Each row is a point on a landscape with many valleys, with its height.
From any point a ball takes the steepest step (drop divided by distance) to one of its 2 nearest points. It stops when none of these is lower. Distance is the straight distance between rows; heights are no part of it.
gagon: [  1  20   7  -1 -21  -8 -21 -15 -16 -14   5   2  21  -6 -33 -29  17  11
 -18 -12  -9  14   5  11]  (h 3.63)
Zogiv: [ 33  -1  14   9   2 -16 -11  -1  -8 -15  -5   8 -16   5  31  -6  14  14
 -32  -5  49  14  34  25]  (h 2.97)
zosin: [  7   3  21   8  -8  -8 -11   0  -3 -10 -24  33  28  24  18 -11   8   8
   4 -13  16  -6 -19   8]  (h 3.76)
munu: [ -3  11 -29 -10 -11 -10  18   3  -3 -23  24   5  23  -8   3 -12   5 -12
 -32 -19  15   7   7  -2]  (h 5.87)
rovi: [  5 -11  10   1   7  24  -5   9  27  24  -7  20  -5   9  13   3 -18  21
  34  20 -32 -13 -21  -4]  (h 6.37)
sol: [ -2  17  -8  15  37 -35   9  12   6 -21  -8  10  -5 -11  14 -17  11  -8
 -24 -24  48  14   7  24]  (h 6.94)
rebo: [ 10 -12  -7   5   1  20  13   6   4   6  22  -9 -20   3  27  17 -17  13
 -15  14   4  -2  44  10]  (h 4.64)
vuru: [  6 -13  27   5  12  11   4  21   6   8 -29  11   4  38  26  32  -8   8
  10   2  18 -19  -6 -24]  (h 4.11)
kofor: [ -2 -10  -3  -6  39  15   1   7  14  18  -6 -13 -30   6   5  22 -21   0
  29  45 -30 -22  -3 -12]  (h 6.13)
Vok: [ -9   0 -13   7 -16   9  12  -7  19 -10  23  -5 -24  -8   8  14 -10  13
  -2  28 -11  -2  29  13]  (h 5.17)
tir: [  9  -9  31  22  -2  43  -5  17  31  -1  -6   1 -49  -7   2  16  -6  21
  20  22 -47  -4  -3   0]  (h 7.67)
bebud: [ 11  19   3   5 -39  -6 -13 -27   6 -12  19 -15   2 -20 -16 -22  16  16
 -12   0  -1  20  21  33]  (h 4.20)
Kop: [-22 -25 -41 -61  23 -10   6 -22 -16  22   5 -13  31 -19 -62 -28   3 -38
  35  21 -17  -4 -35 -32]  (h 7.83)
viv: [-16   9  31 -11  -2  17  -4 -10   1   4 -20  15  18   3 -10  -2   1  14
  15   4 -30  -6 -26  -1]  (h 3.53)
fuz: [  9  18  11   5 -32  29 -12  14  24 -14  11   4 -15 -16 -22 -12  11  17
  13  17 -46  10  -3  29]  (h 4.49)
ros: [-13   1   7  -7 -25 -34  13  -8 -26   8 -42   9  54  14  -8   0   3 -32
   5 -61  45  10 -53 -35]  (h 5.54)
zoto: [ -8   8 -22  -3  23  -7  17  -3 -14  -5   9   1  33 -19  -2 -20  17 -28
 -37 -55  14  31 -28 -13]  (h 5.90)
Neli: [-34   8  -5 -17   3  10  -5  -7  23  -8   4   3   2 -12 -56  -1  12 -10
  44   7 -60  10 -13  11]  (h 6.87)
nipo: [ 11  -8  -6  31  41  -6   4  -1  -6   9   3   0  -5  17  16   4   1  -8
 -23  -9  26  -2   9  -5]  (h 5.70)
tet: [ -1  -3 -12  -5  37   3   3  11  16  20  12 -13 -10  11  19  19  -7  -9
   9  16  -3 -23   3  -1]  (h 5.57)
surop: [ 18 -15  22  22   0  17  -8  24  -4  -5 -19   8 -41  11  28  18  -1  17
   4  36   9   3  53  -5]  (h 3.81)
sogol: [ 14  -3  31  16  -3   5 -13  22  16  -3 -32  13  -4  25  23  15  13  21
  -4  10   9 -12   4  -3]  (h 3.54)
zatos: [ -6  19   7   4 -30  18  -9   8  28 -12  34 -10 -36 -19 -36   9  -1   1
  18  16 -49  -5   5  29]  (h 5.18)
desel: [ 13  -7   4 -15  -1  20 -15   2  19  20  12  -7 -13 -11   6   6 -17  20
  16  22 -37  -7  -7   3]  (h 6.78)
vas: [ 36  -3  26  10 -16  17 -30   8  -5   6 -16   2 -21  32  31  10  16  22
 -24  21  16  -7  18   9]  (h 4.06)
tamu: [ -3  -4   5  -7  -9 -15   9   8 -14   8 -24  21  58  17   6  -2  -8 -17
   3 -47  30  -6 -46 -24]  (h 4.92)
vofem: [  2   4 -16   4   7   3  14  10   2 -12  21   4   0 -11  23   4 -10   2
 -35   3  18  -1  32  -4]  (h 5.22)
melik: [ 14 -20   9  11  13  18  -1   6  -3  14 -10  -1 -29  10  28  16 -15  17
  -5  25  -1  -7  25  -5]  (h 4.17)
Fisu: [ 19  -5 -19  13 -28  -2  18  -8   2   3  43 -38 -38 -23  14  11 -15  -1
 -32 -17  28   4  32  26]  (h 0.62)
sika: [ 36   3  20  12 -39  31 -23  13  26 -13  12   6 -28   2  11   0   9  24
  -6  22 -28  -3   8  27]  (h 3.67)
bem: [ 13  -2  13   2   4  42 -11 -12  29  14   3  -5 -39 -16 -15  12  -9  19
  20  35 -63  -7 -26  -6]  (h 7.27)
mufu: [  9  21 -17   9 -22 -19   2 -24   1 -11  35 -28   1 -15 -12 -21  11  -5
 -28 -12  21  13  19  34]  (h 4.71)
sema: [ 17 -17   4  26  17 -13  -9  41 -16  11 -40  -9 -53   9  37   6   4  14
 -11  21  38  21  63 -13]  (h 4.98)
Fudom: [ -7  12   3   8   6  -7 -13   9  15  -2   5   2   6   3  -1  -5  -3  14
  -7   0  -7  -5  -1   7]  (h 2.96)
rakas: [-31  -1 -26 -24   6 -21  11  -5 -21   0  -9  -2  47  -7 -36 -21  10 -15
  16 -23 -14  13 -21 -19]  (h 6.42)
novo: [-32  15 -33 -12 -20  -5   5  -4   5  -9  36 -21  -9 -20 -30   0 -20 -20
   6   7 -24  -7   8  31]  (h 3.27)
Muz: [-16  -2 -21 -31 -12   2 -12 -26 -17  13  12 -13  25 -18 -39 -23   1 -11
  23   6 -45  12 -12  -9]  (h 3.92)
gunu: [ 15   2  10   7  -4 -13 -16  -6 -10 -26  24  -9 -16 -15   4   6  12  11
 -25  -8  21   1  34  22]  (h 2.31)
Soli: [-20  13 -49 -23  -8 -15  14   2 -20 -20  22 -10  26 -20 -18 -22  15 -21
 -16 -20   4  25   4  -4]  (h 6.39)
firo: [-14  -2   7  -3   7 -22  16   3  -6  -8 -23  23  37  22  10  -4   4  -2
  11 -33  23   0 -22   3]  (h 4.25)
vut: [ 19   9   8  18 -14  12 -16   8  17 -14  -3  11 -10  10   4   3   8  19
   3  20 -20 -11   7   2]  (h 2.81)
rebes: [-10   1   2  13 -10  10  12   0  18 -13   4 -11 -53  -6   1  23  -4  24
  15  36 -33  -4  23  28]  (h 5.58)
pudad: [-18  13 -13 -10   9   4  -1  -2   0  -8  21 -10  11 -13 -16  -2  -8  -7
   0   5 -19  -6  -8   8]  (h 1.68)
Bego: [  0 -22 -11 -31  23  18   3 -10  21  21   0   3  30   3 -22   9  -2  -8
  34  21 -21 -22 -33 -17]  (h 6.50)
loz: [-11  10   8 -11   7   2  -7 -22 -32  -3   0  13  43   5  -8 -11   9 -12
  -9 -22  -1  10 -11  -8]  (h 4.65)
topul: [  2 -10  -5 -20  26   8  -4  -4  17  22  -8  15  15  13  15  13 -17   4
  27  18  -8 -20 -36 -21]  (h 5.69)
Rizaz: [-27  -9 -11 -35  12 -29  10 -12 -23  10 -21   6  44   3 -30   1   5 -22
  34 -22  -7 -10 -44 -37]  (h 5.75)
muv: [-30  -2  -9 -20 -18 -20  10  -6 -42   5 -43   3  63  12 -25 -22  13 -28
  28 -48  23  24 -43 -27]  (h 6.04)
tuvot: [ -4 -14  12  12  14 -12  19   7  -8  11 -29  19  16  23  30  27 -20   0
  -1 -17  38 -19 -22 -35]  (h 4.77)
satos: [  6  17  19   3  -7  -7 -19 -10 -12 -23   5   2  20  -6  -5 -10  17   5
 -31 -23  20   6  14  13]  (h 3.05)
zub: [-28  11 -27 -15 -12 -22   0   9 -25 -22  -5  -2  45  -7 -32 -34  28 -11
  -2 -18  -2  28  -1  -6]  (h 6.79)
Zose: [ -2 -26 -14 -51  26  14   0 -21   5  28   7  -3  31 -22 -47 -13  -2 -20
  32  15 -26 -21 -39 -24]  (h 7.19)
vin: [-24  15  -3  21  35 -30  24  13   6 -12 -18   9  19  -8  -1 -12  10 -12
 -18 -40  39  19 -12   6]  (h 6.75)
mit: [-19  -1  11 -30  -7  10  -8 -21  -4  13 -10   7  25  -5 -31 -12   1   6
  30   5 -47  -6 -36 -15]  (h 2.46)
Rolus: [-16  -1   7  -7   5 -21  -3   1 -11  -6 -23  23  36  16 -10   4   5 -15
  39 -20  -9  -8 -33 -14]  (h 4.90)
Goru: [ 30 -10   4  25 -24  -7   1  16   0 -15  10 -22 -48  -1  17   5   3  16
 -23  23  24  -1  63  14]  (h 2.94)
kamed: [  4  15   2  16  23 -24  18  -9 -12  -4 -13  13  20  -8  12 -22  17 -32
 -33 -48  49  32 -21 -12]  (h 6.44)
Rapop: [ -1  -3 -14 -13  28  -1   0   1  -4  21   4   8  18  14  26   8 -12 -17
   5   3   3 -25 -18 -10]  (h 4.82)
Lifo: [-18  -3   1   0  13 -12   1  -3 -33  -4 -12  10  46   1 -18 -25  15 -23
 -18 -49  20  16 -27 -19]  (h 5.27)
tupa: [-18  -2 -11  18  32  -7  24 -13   3   7  14  -5   0 -11  -7  -6   0  -5
 -23 -17  13  10   2   4]  (h 6.15)
Tis: [ 20   6  14  26 -27   8  -9  13   9 -20   0  -3 -55   1  16   5   3  22
   0  31   3  -1  46  20]  (h 3.40)
gel: [ 18  -4 -24  28  -8  -7  18   7  -4  -5  30 -30 -47 -11  26   6  -4  -5
 -42   7  34  12  50  11]  (h 2.03)
gid: [ 20 -20  19  13   4  10 -13  13  -7  32 -50  11 -13  48  39  30  -2  17
   5   9  32  -6   9 -22]  (h 4.58)
sufuf: [ 10  18  -7  14 -50  -9  -2 -15   0  -9  51 -29 -32 -14 -14  -8 -19  -2
 -10   7   1 -18  23  28]  (h 3.45)
zogan: [ 27 -22  16  16   5  -8  -3  30 -21  24 -54   8 -27  34  43  19   5  15
  -1  20  37   9  39 -21]  (h 4.81)
Duto: [  6  -9   8  27  32 -18  14   1 -17   0 -30  22  -4  25  40  10  -8  -7
 -16 -19  43  -2  -2 -19]  (h 5.25)
kili: [  6   4 -33  19 -47 -17  26 -17   2   0  65 -38 -45 -20   0   9 -26 -20
 -16 -13  21 -11  24  30]  (h 2.16)
sos: [ -2   4 -15 -28  22  -3 -19 -14  -7  15  19  -5  27  -4   1 -10 -18  -8
  -1   8 -13  -7 -23 -16]  (h 3.52)
varan: [-12  10  -6 -19  -7  21  -4  -4  24  -8  23  -1 -25 -13 -31  13  -4  -8
  37  35 -64  -8 -13   6]  (h 6.08)
Dom: [  8   3  22  18 -36  24   1  -8  20  -3  15 -20 -72 -21   4  13 -13  22
  17  26 -37  -2  29  31]  (h 5.88)
nezig: [ 13   5  25   7   3 -17 -11  -1   2 -13 -26  23  12  12  30 -16   8  17
 -15  -3  42   6  10  21]  (h 3.33)
buvog: [-33  -3 -33 -30  -6   1   7 -14  -9   5  34 -19   3 -31 -55 -17 -11 -18
  14  14 -43   2  -9  14]  (h 4.43)
Raru: [ -4 -12  10  -5  13  -5   5  -6   1  22 -17  19  32  22   1  27 -24  -7
   9 -18  18 -23 -36 -50]  (h 5.53)
bopa: [  6   4   7 -10   9  11  -7  -8 -15   1   5  -2  29   8  16   4   9  -1
 -29 -18  17   0  -6  -9]  (h 3.88)
zoki: [ 17  -2  46  18 -10  41  -8  30  30  -5 -22  -4 -59  -8  23   8   8  21
  13  34 -24   7  13   9]  (h 7.90)

Where does a ball stop that starts at each point below?
rakas -> gunu
ros -> gunu
tir -> Rapop
vin -> gunu
zub -> Fisu
muv -> gunu
